A landscape with many valleys, sampled at points; each row gives a point and its height.
From any point a ball rolls to the lowest of the 3 points nearest to it. It stops when none of these is lower. Distance is the straight distance between rows; heights are no part of it.
(1077) h=10.9: -3.9 25.1 -3.0 2.8 -14.5 13.2 -5.5 -30.8 -5.0 5.3 -9.2 -9.4 11.2 1.5 31.2 8.4 4.5 -36.1 0.3 -9.3
(859) h=32.2: 11.0 7.1 11.7 -12.9 -1.1 -10.5 14.6 5.3 -40.7 38.4 54.1 37.3 -18.2 25.5 9.5 -18.5 -7.6 -14.4 -18.7 5.9
(955) h=49.5: -19.2 20.8 6.1 -1.5 -7.4 -10.7 -6.2 -4.6 14.9 2.1 -24.7 -7.6 25.5 -18.4 24.7 4.6 10.7 -19.9 -7.6 -4.3
(1397) h=17.4: 16.8 2.8 3.8 -3.0 -3.8 -14.7 -1.6 11.6 -27.9 35.5 32.3 13.6 -12.3 3.5 0.8 -4.1 5.9 -3.7 -17.1 -4.5
(1305) h=18.6: 27.5 -9.4 7.4 -22.6 -0.9 -0.2 7.1 15.6 6.8 1.5 3.4 -2.4 4.9 -24.6 -21.8 -6.7 5.9 20.8 3.2 0.6
(777) h=19.2: -43.6 1.3 -12.4 10.8 -26.5 21.4 -19.9 11.5 -6.6 -28.5 32.9 -2.8 -31.4 15.1 -17.0 33.0 -4.2 20.0 25.8 3.7
(1059) h=28.3: 1.0 0.3 7.0 3.6 10.9 -33.4 10.4 -11.8 8.7 -26.7 -34.0 -8.4 14.2 -51.1 20.0 -19.3 5.0 28.1 -6.4 -3.5
(489) h=11.6: -6.3 5.5 12.3 0.6 3.4 -34.3 -0.5 13.1 12.1 -2.0 -35.3 5.6 11.3 -37.9 24.6 -28.6 4.0 3.0 -24.8 3.4
(207) h=87.3: 13.3 5.7 -4.5 -7.0 1.6 0.0 -7.7 -3.8 15.0 -15.5 -38.2 -22.1 30.6 -41.2 25.0 10.0 5.2 -1.9 7.6 0.6
(700) h=39.1: 2.6 -0.5 -14.2 -21.6 -6.6 13.1 -4.9 -6.6 5.8 -8.0 4.6 -16.0 7.9 9.3 -25.8 17.9 -4.1 -11.8 14.8 -1.4
(1233) h=21.9: 7.8 14.2 23.9 0.6 1.2 -40.3 15.0 15.3 -20.6 19.7 16.3 29.2 -6.7 -35.9 -2.3 -28.8 -5.5 13.4 -34.8 12.4
(809) h=18.1: -2.2 1.4 -8.5 -7.0 4.5 13.1 9.5 0.7 -10.9 15.6 15.1 1.8 -0.6 10.5 -10.2 5.7 0.6 -10.9 -1.2 -9.7
(1132) h=32.8: -2.2 -1.6 1.5 7.4 26.4 -30.7 6.5 -7.1 17.2 -34.3 -54.0 -21.2 26.7 -50.5 12.3 -10.7 4.2 21.0 2.8 -9.8
(818) h=37.6: 16.1 8.4 -1.9 12.7 -6.2 23.3 13.6 -17.5 -34.4 23.4 33.8 37.6 -22.3 31.1 27.9 -17.2 -16.2 -34.0 -0.3 2.9
(842) h=70.7: 17.7 -13.5 -5.9 -13.5 11.4 -10.1 -10.1 -10.3 31.8 -32.8 -38.3 -46.6 17.3 -28.0 0.6 28.7 3.5 -1.4 16.5 -6.3
(1195) h=12.8: -29.4 -7.8 -4.6 1.3 -11.1 47.1 -5.9 14.2 -5.6 10.0 50.6 38.5 -45.1 45.0 -11.9 22.5 -19.7 20.2 33.9 20.2
(1153) h=26.5: 15.2 -1.4 10.4 1.1 18.3 40.1 18.8 -23.0 -40.7 33.1 48.6 55.7 -23.7 28.7 21.3 -25.4 -13.4 -6.5 -5.9 -2.4
(780) h=15.4: 13.2 -4.6 12.9 -15.6 -4.2 -27.9 22.5 38.3 14.2 2.1 18.9 0.0 -24.0 -15.3 -22.1 -9.2 2.8 66.8 7.9 3.7
(581) h=11.5: -2.7 2.9 10.3 4.7 8.2 47.7 5.8 -25.0 -33.4 22.4 38.3 36.0 -9.2 37.4 18.4 -0.1 -16.7 -0.5 1.6 5.2
(390) h=16.5: -29.6 -19.2 -11.9 -4.9 -28.1 22.0 -2.0 22.2 -11.6 -19.6 55.6 9.9 -31.5 18.5 -23.1 28.9 -16.5 18.6 12.4 8.9
(1193) h=16.6: 15.2 -1.7 -6.4 -14.8 -6.3 2.7 6.0 -0.6 -28.3 33.8 32.6 16.9 2.6 13.4 -6.9 -1.2 4.8 -2.3 -10.3 1.0
(562) h=14.4: -10.5 -0.1 20.0 5.4 -5.3 -29.2 0.0 16.4 4.4 15.1 -16.0 8.1 17.2 -27.6 8.4 -28.9 2.0 -6.8 -26.4 9.4
(788) h=18.9: -19.8 -31.9 -30.1 8.2 -24.1 47.0 -27.9 13.2 -22.4 -30.8 71.0 3.1 -42.0 35.8 4.7 31.3 -6.8 23.4 26.1 -0.3
(702) h=19.1: -16.3 7.0 -11.5 -21.2 3.5 11.3 7.8 7.2 -23.2 47.4 27.7 23.5 -10.7 25.7 -25.6 8.4 -4.4 22.2 11.2 15.9
(1200) h=39.0: -3.0 -20.7 0.9 -11.4 -18.4 -15.8 16.1 31.1 23.0 -22.4 0.0 -15.6 -13.0 -12.4 -8.8 9.2 13.1 77.3 19.2 3.5
(759) h=12.0: -29.0 -5.8 -4.0 -8.2 -8.2 25.2 -12.6 -1.1 1.9 -5.9 -8.7 -8.4 4.9 22.1 -21.7 24.2 -0.9 6.7 11.3 -9.9
(1416) h=9.2: -34.9 -7.4 -12.3 15.4 -21.3 33.2 -20.4 -7.6 -11.3 -10.1 34.2 18.2 -48.1 34.5 2.5 27.6 -2.5 15.5 33.2 10.7
(822) h=22.9: 13.6 -2.2 5.5 -3.2 15.1 -36.7 15.5 4.7 -3.5 -14.5 -15.0 9.3 2.0 -53.4 12.8 -31.3 13.4 21.5 -4.8 -3.1
(181) h=53.6: 16.9 -4.6 -8.7 -13.2 -5.9 -3.8 -1.2 3.6 15.5 -13.6 -17.4 -13.9 15.2 -22.0 -12.3 17.6 6.0 0.2 5.3 -7.9
(751) h=87.9: -1.2 -7.5 -6.2 21.6 -2.4 37.9 -28.6 -45.7 10.2 -20.1 -16.4 -14.4 -5.4 2.6 16.7 33.5 -0.8 -36.7 24.9 -11.6
(1398) h=72.3: 23.9 -25.1 -7.8 0.2 17.0 -12.8 -6.9 0.5 37.2 -31.7 -29.3 -43.8 7.7 -38.8 -0.1 17.2 7.5 12.5 26.1 -18.8
(1026) h=45.2: -17.3 -5.3 -17.2 1.3 0.1 28.0 -21.7 -1.6 15.0 -27.2 -8.3 -30.5 5.9 20.0 -18.0 29.7 14.2 -16.5 19.5 -9.3
(161) h=9.7: 14.5 -8.2 -1.3 -20.2 4.8 -1.2 3.9 11.7 4.9 15.4 13.4 8.2 -2.0 -2.4 -26.7 -6.9 9.4 14.3 4.3 -0.8
(1035) h=17.3: 9.9 2.6 -6.9 -31.9 -1.1 -10.9 -7.8 11.4 -2.3 5.2 11.1 9.4 6.9 -15.9 -10.6 7.6 2.0 -3.3 -5.8 -6.2
(253) h=15.3: 20.3 4.5 -10.9 -12.5 -2.3 -21.1 -7.7 9.1 1.5 6.9 12.7 5.3 -7.1 -27.8 -16.0 -18.4 1.4 0.6 -13.5 -7.2
(188) h=19.3: 11.8 6.5 -4.0 -20.0 6.8 -22.1 13.0 20.2 -20.9 40.6 41.7 37.5 -2.8 -0.5 -18.1 -6.1 -0.7 27.6 -21.6 8.6
(1394) h=50.5: 22.5 -22.5 -6.6 -11.7 5.0 -0.6 -4.8 8.7 24.6 -23.8 -21.8 -28.4 10.2 -2.7 -16.5 24.0 -9.0 22.1 13.5 -13.1
(850) h=55.5: 20.8 -27.3 -9.0 -15.0 8.2 -11.4 -8.5 6.6 35.0 -35.3 -17.4 -38.9 10.7 -5.1 -11.5 20.5 -3.6 18.0 12.8 -7.1
(967) h=17.7: -19.9 8.0 -3.9 -12.9 -2.3 4.5 12.8 7.0 -1.0 11.3 20.9 15.7 -1.0 19.9 -31.1 24.0 1.4 20.3 5.7 5.1
(1044) h=15.5: -32.8 4.3 -10.4 -6.5 -25.0 16.7 5.4 12.9 -6.9 -7.0 32.3 13.2 -28.2 28.4 -20.0 37.1 -2.0 23.2 9.4 8.2
(1244) h=13.0: 27.5 7.9 -0.1 -17.2 -4.3 -19.5 -1.5 9.4 -23.5 16.4 26.3 24.0 7.5 -22.8 -12.3 -15.5 -9.9 -2.6 -21.0 9.7
(1243) h=6.1: -21.0 -12.1 -5.6 20.9 14.7 57.7 -26.2 -25.9 6.7 -7.5 3.2 -14.9 -7.3 29.0 -0.8 23.0 4.8 -12.8 33.6 -4.7
(125) h=11.9: -28.1 1.5 -4.0 7.3 -0.2 38.0 1.9 4.0 -15.9 11.5 45.3 35.4 -43.8 29.2 -8.2 22.1 -10.5 24.4 30.6 6.3
(67) h=17.8: 22.0 -4.6 -3.6 -8.3 2.7 -28.1 14.0 24.2 -19.7 15.1 27.8 24.6 -15.5 -16.1 -18.0 -28.7 -5.2 4.7 -32.9 3.6
(1390) h=8.6: -1.9 11.0 18.4 20.4 5.3 -19.5 -7.3 1.7 -6.8 27.9 -17.1 3.9 5.3 17.5 15.7 -37.4 -7.5 -37.1 -21.0 10.0
(674) h=35.8: 19.0 2.2 22.2 -15.1 12.9 -42.1 13.6 19.2 -32.3 35.9 50.9 41.2 -21.1 -26.7 -19.9 -34.3 -10.9 23.0 -31.0 12.6
(781) h=39.2: 2.5 -5.9 12.8 1.1 31.3 -33.3 11.2 12.1 3.5 -25.8 -49.2 -23.4 24.6 -32.8 16.3 -40.1 0.1 7.6 -21.3 -13.1
(892) h=31.9: 4.8 20.4 -2.1 15.8 -9.8 21.3 2.2 -50.2 -9.0 0.3 -2.8 9.7 -3.1 14.9 30.9 -4.1 13.7 -41.1 4.0 -5.6
(295) h=22.5: 14.6 -9.9 -0.3 -19.3 3.5 -4.4 -1.5 16.8 16.9 -1.4 11.6 -7.8 1.3 -15.3 -24.3 -0.8 -0.4 19.4 8.6 -10.0
(1148) h=23.1: -3.7 17.6 13.2 7.3 -5.8 -10.7 3.6 12.9 14.9 -3.5 -38.8 -2.7 23.8 -13.9 16.5 -19.9 -3.9 -4.4 -21.9 0.7
(577) h=26.1: -4.2 -13.7 13.6 -15.2 -14.4 -25.1 25.0 45.2 22.3 -25.5 31.0 -5.7 -36.2 -10.1 -9.9 5.9 3.4 76.2 24.0 -2.6
(245) h=33.0: -39.2 -9.8 -5.0 16.5 -12.7 32.6 -43.0 3.8 4.9 -17.5 6.2 -9.2 -23.1 27.1 -4.8 40.6 10.9 8.8 34.8 6.7
(969) h=14.7: -8.5 28.1 11.1 13.7 -11.6 -31.3 3.6 5.8 -4.3 27.6 -14.6 16.1 9.1 -3.0 21.4 -27.3 1.4 -15.0 -14.1 17.4
(147) h=78.7: -17.1 20.9 0.4 12.3 -9.7 -0.3 -12.3 -24.1 18.8 -4.6 -29.3 -20.1 26.2 -5.2 13.8 6.2 9.6 -27.7 2.3 -5.3
(1239) h=29.9: -21.9 -7.2 -13.0 23.7 10.2 48.5 -40.0 -21.0 15.0 -24.7 -14.8 -39.6 4.1 27.1 -6.2 34.4 2.2 -22.6 30.7 -6.1
(282) h=36.8: 19.1 -11.6 -5.1 3.2 18.9 -34.5 4.0 -5.3 7.2 -33.5 -38.2 -26.7 4.2 -49.2 -12.7 -4.8 3.7 35.3 22.7 -4.9
(5) h=37.8: 15.4 -14.8 27.0 7.0 32.3 -45.1 26.5 0.7 2.7 -12.4 -58.0 -8.8 5.4 -30.0 3.2 -40.9 -15.7 -46.3 -28.0 10.8
(1258) h=54.8: -1.9 8.8 13.8 13.4 -0.6 1.8 -9.0 -5.1 19.9 7.4 -36.7 -22.0 30.4 -12.9 14.4 -4.2 -0.8 -29.6 -14.0 -13.0
(930) h=75.7: 9.0 -14.4 -2.4 -14.3 2.5 11.2 -21.2 -17.3 25.8 -40.3 -36.7 -53.0 15.7 -4.9 -0.6 31.1 -0.8 -8.8 10.2 -11.9
(156) h=10.1: -8.8 -10.1 -16.8 7.1 13.5 45.6 3.9 -32.5 -14.6 -2.2 13.5 9.4 9.8 28.4 3.4 17.0 -1.4 -11.8 11.8 -7.6
(325) h=26.0: -1.9 7.9 -6.1 -3.3 -15.5 -3.5 5.9 -18.6 -10.8 23.0 6.9 6.2 8.6 -9.2 13.3 10.1 9.3 -18.1 1.6 5.9
(117) h=28.9: 22.2 0.9 0.1 -11.0 -3.6 -29.9 5.4 7.9 9.2 -10.7 -17.1 -6.7 5.4 -40.2 1.0 -9.1 -1.7 14.9 0.2 2.2
(1056) h=16.3: -2.9 18.3 -4.5 -11.3 -11.9 0.2 16.2 16.0 -9.6 18.0 28.9 12.4 -24.5 26.7 -29.2 17.5 -2.5 34.3 3.9 2.0
(1274) h=58.1: 2.1 -11.5 -3.9 -20.8 -12.0 1.2 -1.1 23.4 26.9 -20.5 -3.6 -36.6 4.3 5.7 -15.0 5.6 0.8 46.4 14.2 -2.2
(364) h=10.6: -16.6 8.1 -10.4 -24.6 -29.8 1.2 20.1 24.1 -0.5 -15.0 34.1 1.9 -26.0 17.8 -25.0 24.3 -3.4 30.2 5.7 10.2
(644) h=32.6: 6.7 -7.3 23.6 14.3 27.5 -27.6 6.3 21.2 9.1 -6.1 -52.1 -6.7 22.1 -17.2 12.0 -49.9 -7.6 -29.7 -28.6 6.0
(786) h=18.5: 8.4 5.9 13.1 -16.0 4.5 -41.2 10.9 11.3 -4.2 -9.2 1.3 22.0 -9.4 -46.2 -1.6 -32.0 -7.8 15.1 -22.7 8.4
(883) h=26.6: -37.0 -4.5 -7.0 14.1 6.6 36.6 -23.9 -8.6 14.4 -16.3 4.3 -11.7 -10.4 37.4 -11.5 28.6 0.3 8.4 22.5 2.1
(1113) h=24.3: -3.1 2.5 11.1 13.4 17.2 -20.7 -9.4 11.3 9.4 8.1 -54.8 -16.5 29.8 -18.7 25.5 -36.6 -10.5 -29.6 -22.9 -7.8
(241) h=7.3: 1.8 3.9 -0.4 10.6 17.9 54.8 6.7 -22.6 -13.5 14.1 24.4 26.5 -4.7 34.6 11.2 8.3 -4.8 3.2 12.1 6.9
(1027) h=18.2: 6.1 10.1 0.2 -13.6 15.7 2.0 15.4 2.2 -33.1 46.0 33.3 32.0 -6.5 31.4 -15.0 -10.4 4.7 12.3 -17.2 0.5
(608) h=26.8: -22.2 -2.7 -8.3 -19.0 -29.8 0.2 -1.8 25.2 16.5 -36.9 21.6 -11.8 -10.7 9.1 -24.2 26.2 -1.6 33.7 11.3 7.3
(539) h=9.3: 8.3 10.7 14.6 35.7 15.0 7.8 0.4 -30.5 -6.7 23.1 -34.0 -2.9 12.6 30.6 17.6 -24.4 3.9 -57.4 -14.0 -2.1
(327) h=48.8: -1.3 -12.1 -2.7 8.0 8.3 35.6 -5.2 -26.7 0.4 -12.2 -16.3 -29.5 2.2 7.5 1.1 17.7 10.5 -27.8 15.8 -15.6
(893) h=73.0: 12.5 -1.5 2.6 -21.8 -6.1 -1.6 -13.8 -5.2 16.0 -13.7 -26.1 -13.7 14.5 -25.0 3.8 30.6 10.1 -7.2 4.4 -7.0
(1192) h=27.8: -2.1 19.7 0.7 30.4 -15.4 12.5 -10.7 -32.8 2.6 7.4 -18.1 -0.5 3.9 20.7 32.8 -13.3 10.5 -36.5 -2.9 -11.2
(366) h=63.3: 6.7 -25.0 -11.3 -19.4 2.5 0.7 -13.5 -3.7 22.6 -30.9 -22.9 -48.6 18.9 -12.6 -14.4 22.4 2.2 13.7 12.7 0.0
(1356) h=72.7: 7.4 -12.4 -10.6 -1.0 19.3 -17.1 -3.6 -9.7 38.9 -40.9 -53.9 -33.2 14.6 -55.6 12.7 17.1 0.7 27.1 25.0 -11.1
(929) h=21.1: 27.8 6.6 -9.8 -21.0 8.6 -16.9 11.6 25.7 -2.1 13.0 21.7 17.7 -1.4 -0.9 -37.9 -16.5 7.8 44.3 -14.4 7.8
(212) h=17.6: 20.7 14.7 -1.3 -20.6 -2.4 -13.7 14.0 28.6 1.8 12.4 35.5 18.2 -6.8 8.9 -22.0 -3.2 0.7 43.6 -7.1 -3.6
(1141) h=22.8: -11.0 22.0 -3.2 29.9 -8.3 11.4 8.2 -34.8 -8.9 8.2 -17.6 17.9 -6.5 38.1 45.9 -23.2 -10.5 -30.5 -2.9 -2.4
(1414) h=37.7: 22.4 -12.1 2.1 -3.2 11.1 -16.2 0.3 1.3 12.3 -31.0 -25.7 -16.8 8.3 -34.4 7.7 5.9 -1.5 11.4 11.2 1.1
(762) h=20.8: -4.3 -2.8 2.3 -22.3 -29.3 -20.4 9.9 27.5 5.3 -31.0 52.6 -6.1 -42.0 -0.6 -15.9 17.9 0.2 43.3 5.4 -4.8
(343) h=17.9: 4.2 7.0 -3.7 -5.8 -9.8 -23.6 -1.4 -0.9 11.3 0.4 -17.8 7.6 16.7 -38.1 9.4 -10.4 5.5 -14.1 -24.4 -3.9
(93) h=21.8: 5.9 8.6 3.1 -13.9 15.8 11.6 19.9 -5.9 -44.2 48.8 52.3 36.9 -25.0 31.8 4.0 -14.9 -7.4 5.0 -2.8 13.3
(494) h=11.8: 4.4 5.7 -10.2 12.1 -5.1 36.1 9.1 -40.8 -27.9 19.6 14.2 24.1 -4.6 8.0 24.2 -10.7 -0.1 -24.6 -2.8 -5.3
(721) h=14.9: 10.4 8.0 -2.8 -23.1 -2.9 -12.8 17.1 13.8 -19.3 22.4 25.3 13.5 1.5 4.8 -20.8 -2.7 12.7 21.7 -10.1 6.7
(360) h=13.2: -32.5 -10.3 -8.6 4.1 -14.2 18.9 -6.4 15.6 -19.2 -17.3 50.0 14.6 -40.8 30.9 -12.4 29.0 -15.9 13.7 14.1 8.9
(964) h=13.9: 4.0 16.9 16.4 23.7 -16.3 -8.5 12.8 -18.9 -9.5 26.8 4.1 22.8 -13.8 23.7 28.7 -26.6 -0.5 -29.0 -9.7 16.6
(69) h=70.4: -15.8 -14.8 -5.6 -10.5 -6.7 14.5 -3.2 9.2 20.6 -27.7 -8.0 -46.3 7.5 25.6 -14.4 24.1 3.6 15.5 8.8 -11.7
(877) h=41.5: -28.8 -12.7 -15.3 -5.7 -14.1 7.2 -14.9 16.1 12.0 -30.0 8.7 -7.9 -7.2 23.9 -19.2 33.1 8.2 25.5 20.1 2.0
(460) h=24.8: -1.3 -4.3 -6.8 11.7 7.8 27.0 -5.9 -27.0 2.2 5.1 5.5 -7.4 2.0 12.5 -12.5 20.3 6.8 -21.1 19.1 1.5
(1237) h=15.2: 1.5 8.3 10.7 -1.5 -10.1 -30.5 -5.8 11.6 -14.6 17.5 -0.3 16.9 1.4 -27.1 18.7 -19.9 -9.4 -2.0 -23.9 9.8
(861) h=6.8: -0.1 15.6 7.6 29.2 -6.7 -3.7 -10.0 -17.0 -4.1 27.5 -23.1 -4.8 19.0 30.7 26.1 -29.2 -4.8 -42.9 -22.5 3.8
(639) h=23.8: 19.8 1.4 -1.5 16.9 -4.8 48.3 6.9 -31.9 -34.1 3.5 27.1 41.1 -19.8 23.6 29.7 -17.4 2.5 -15.6 -6.1 2.5
(167) h=51.7: -8.9 22.2 -1.2 22.7 -5.1 11.3 -8.4 -25.7 14.7 -3.7 -27.7 -7.8 26.1 14.8 37.0 -14.4 -0.5 -43.6 -7.0 -11.5
(38) h=24.1: 0.0 2.1 -1.9 5.1 -13.6 -2.3 -9.9 -12.0 -19.5 24.6 20.8 17.8 0.6 5.0 12.7 -12.3 -5.4 -29.4 -7.4 -4.4
(973) h=59.7: -9.6 -16.1 -7.2 -2.8 0.1 19.6 -17.6 -4.0 12.6 -26.8 -16.1 -36.6 -1.3 9.1 -12.5 35.6 7.4 -16.9 15.4 -7.3
(1404) h=18.7: -5.3 0.0 3.5 -8.8 6.8 20.8 8.8 -3.1 -39.0 25.4 41.0 29.4 -8.0 37.2 -12.4 6.3 5.2 6.6 4.8 9.3
(636) h=66.6: 3.1 22.1 -13.7 43.0 7.4 28.5 -2.2 -44.1 10.9 1.4 -42.8 -9.3 17.4 39.6 47.3 -18.9 0.0 -61.1 -7.7 -11.9
(1150) h=21.4: 12.8 3.2 7.7 -0.4 -5.7 -37.4 9.0 14.2 -23.5 36.9 39.4 30.1 -11.0 -15.7 -6.4 -22.4 -8.0 -4.1 -36.6 16.9
(594) h=10.2: -6.8 1.3 17.6 16.7 17.2 -29.2 -1.0 22.1 6.0 22.0 -29.4 -9.1 19.9 7.5 -0.4 -33.9 -13.0 -34.8 -23.5 17.4
(916) h=16.4: -9.4 7.9 25.7 11.6 23.1 -38.5 22.3 11.6 2.9 16.7 -6.1 23.0 4.8 -15.7 5.3 -46.5 -6.7 -5.5 -27.5 24.6
(232) h=13.1: 2.5 7.4 16.8 10.3 2.6 -22.5 4.6 6.3 5.4 4.9 -20.0 5.4 17.5 -13.9 12.9 -24.0 7.6 -19.9 -24.7 16.5
(1380) h=48.5: 18.4 -36.4 -15.2 6.7 11.2 -17.7 14.3 22.2 21.3 -33.7 -19.0 -38.7 5.8 -30.1 -10.2 10.3 -2.6 39.8 32.1 -7.5
(641) h=18.8: -9.0 -1.9 -7.5 -3.4 15.7 23.8 -1.8 -12.3 -15.9 6.8 20.8 14.1 -1.8 35.5 -19.0 21.3 -1.7 9.2 13.0 5.7
(836) h=23.3: 24.0 -5.2 9.2 -7.2 -9.0 -41.1 13.1 18.1 -12.6 14.7 29.5 16.0 -4.2 -27.3 -16.5 -20.8 3.0 28.5 -13.1 0.4
(845) h=23.9: -17.5 1.9 -4.5 -15.2 -15.5 0.9 7.3 28.2 18.4 -17.0 16.9 -5.0 -0.9 19.0 -28.9 24.3 -2.3 33.5 1.2 1.0
(1088) h=79.2: -7.1 -3.0 -13.9 -8.2 -0.4 28.6 -21.6 -27.1 21.4 -31.2 -31.5 -33.6 17.4 -2.9 -6.1 40.4 14.6 -36.5 18.3 -17.2
(1157) h=12.9: 15.8 12.4 22.6 28.9 11.0 -4.6 -22.6 -7.4 1.3 32.8 -39.6 -15.4 11.7 -0.2 9.3 -41.3 -13.8 -61.2 -29.3 2.1
(543) h=43.2: -13.0 3.0 -16.3 21.3 -9.9 28.7 -11.5 -53.1 7.3 -5.3 -18.5 1.6 -1.3 14.4 35.6 9.3 -5.2 -32.9 2.0 -5.5
(923) h=49.0: 9.3 -13.4 2.1 -7.8 6.7 -17.4 12.0 27.0 33.0 -23.5 9.2 -19.2 -4.1 -17.4 -21.2 -5.0 5.3 51.8 16.4 -5.9
(968) h=30.5: -32.1 1.2 -2.9 15.2 3.0 34.9 -18.5 -13.1 2.1 -4.8 4.7 3.2 -25.9 42.4 -13.0 26.7 -3.1 15.2 26.4 10.6
(1084) h=9.6: 7.3 -0.9 -3.1 6.4 0.9 31.4 -2.2 -27.2 -21.1 13.3 20.9 19.1 -0.6 14.0 14.0 9.6 6.1 -25.4 7.0 -3.5
(467) h=21.2: 4.1 12.1 6.9 -0.3 -14.1 -21.4 12.2 0.8 -20.1 34.1 32.7 31.9 -20.6 5.4 20.0 -18.8 -5.4 -19.1 -21.6 -0.5
(273) h=36.9: 34.0 -30.3 -11.5 -12.8 3.3 -4.4 4.1 21.7 16.7 -14.3 -4.0 -24.1 14.7 -18.7 -25.8 1.6 6.6 17.0 8.6 -11.9
(162) h=19.0: 15.6 -12.9 -5.4 -12.4 7.3 -9.3 -0.2 15.7 0.3 8.7 9.8 -8.8 19.4 -12.2 -30.1 6.7 4.2 12.6 -0.3 -9.8
(1030) h=74.0: -5.8 7.5 -5.0 1.5 -2.0 25.2 -10.7 -21.4 9.2 -8.9 -20.3 -34.7 11.7 4.4 6.9 31.2 7.8 -40.2 9.1 -17.7
(410) h=35.0: 1.6 -15.5 8.6 17.8 32.7 -38.0 28.9 13.0 6.0 -5.3 -43.8 1.0 19.2 -22.6 3.8 -45.0 -18.8 -17.7 -34.6 -1.2
(1400) h=18.4: 5.3 16.9 5.3 18.4 -11.5 5.8 6.6 -27.9 -17.0 13.8 -11.7 28.6 -9.7 33.9 37.1 -27.5 5.8 -32.8 -7.4 7.2
(623) h=25.7: 18.7 -8.4 1.4 -13.4 7.2 -19.8 7.3 27.8 4.6 -1.5 10.5 8.2 -1.8 -24.6 -22.2 -15.2 -2.1 37.5 -7.8 4.1
(840) h=25.8: -7.3 9.0 7.7 6.1 -22.5 -13.6 -5.5 -9.9 7.0 19.6 -16.8 7.5 21.1 -9.3 26.4 -6.6 6.5 -27.2 -10.8 0.8
(747) h=23.2: 6.2 17.2 5.2 -7.2 6.4 -20.6 -3.9 14.5 1.1 -4.7 -40.2 -6.7 23.4 -43.2 15.5 -10.2 2.5 -3.4 -3.9 4.6
(108) h=45.5: 1.9 -1.0 -11.1 -13.9 -3.6 4.2 -3.6 -15.7 -6.0 2.8 -7.3 -11.8 3.9 -11.0 -1.7 23.0 9.5 -19.2 -1.1 -15.6
(127) h=16.2: 1.9 9.7 9.3 -2.5 -3.0 -24.8 16.2 9.7 -10.0 5.1 -13.9 19.4 0.5 -38.6 7.2 -29.9 -8.2 5.2 -25.9 19.1
(823) h=43.3: -12.6 11.3 -0.7 -3.4 8.0 -19.0 -17.2 11.9 17.4 -16.3 -47.2 -21.7 42.9 -28.0 21.3 -5.7 3.2 -4.8 -17.3 -3.1
(989) h=20.0: -14.8 15.9 11.5 21.5 -11.0 -9.4 -3.1 4.9 8.2 18.3 -31.7 -6.2 12.8 1.7 23.3 -11.5 6.5 -41.2 -15.8 -0.4
(1173) h=84.6: -9.7 -1.2 -6.6 4.4 -1.3 48.6 -26.2 -38.9 15.8 -29.4 -25.3 -28.1 7.4 2.7 -9.1 36.5 0.4 -39.6 19.8 -18.1
(33) h=45.1: 30.9 -20.7 -5.9 1.5 14.5 -23.9 5.0 15.8 9.7 -25.1 -2.7 -15.8 -3.4 -29.8 -15.7 -12.9 1.8 37.5 19.4 -7.6
(320) h=21.0: -23.5 -1.8 -9.8 1.3 9.7 27.6 -1.7 -0.8 3.9 3.7 11.0 -5.2 -7.5 33.0 -21.1 30.6 -0.3 19.4 13.9 -6.4
(459) h=18.3: -18.2 6.1 2.4 2.7 6.9 21.9 11.6 3.6 -17.6 13.5 25.0 27.4 -11.2 29.9 -15.3 19.8 9.1 18.0 14.2 10.6
(1320) h=10.3: 9.4 5.3 21.2 26.2 11.3 -18.7 -0.2 9.0 1.1 18.7 -34.7 -4.2 17.4 6.8 16.3 -31.2 -2.9 -42.5 -29.7 2.8

For each start below, name the point where the ball stops.
(282) => (489)
(1274) => (780)
(1356) => (489)
(410) => (861)
(781) => (489)
(641) => (364)
(1258) => (861)
(181) => (489)
(1380) => (161)
(5) => (861)
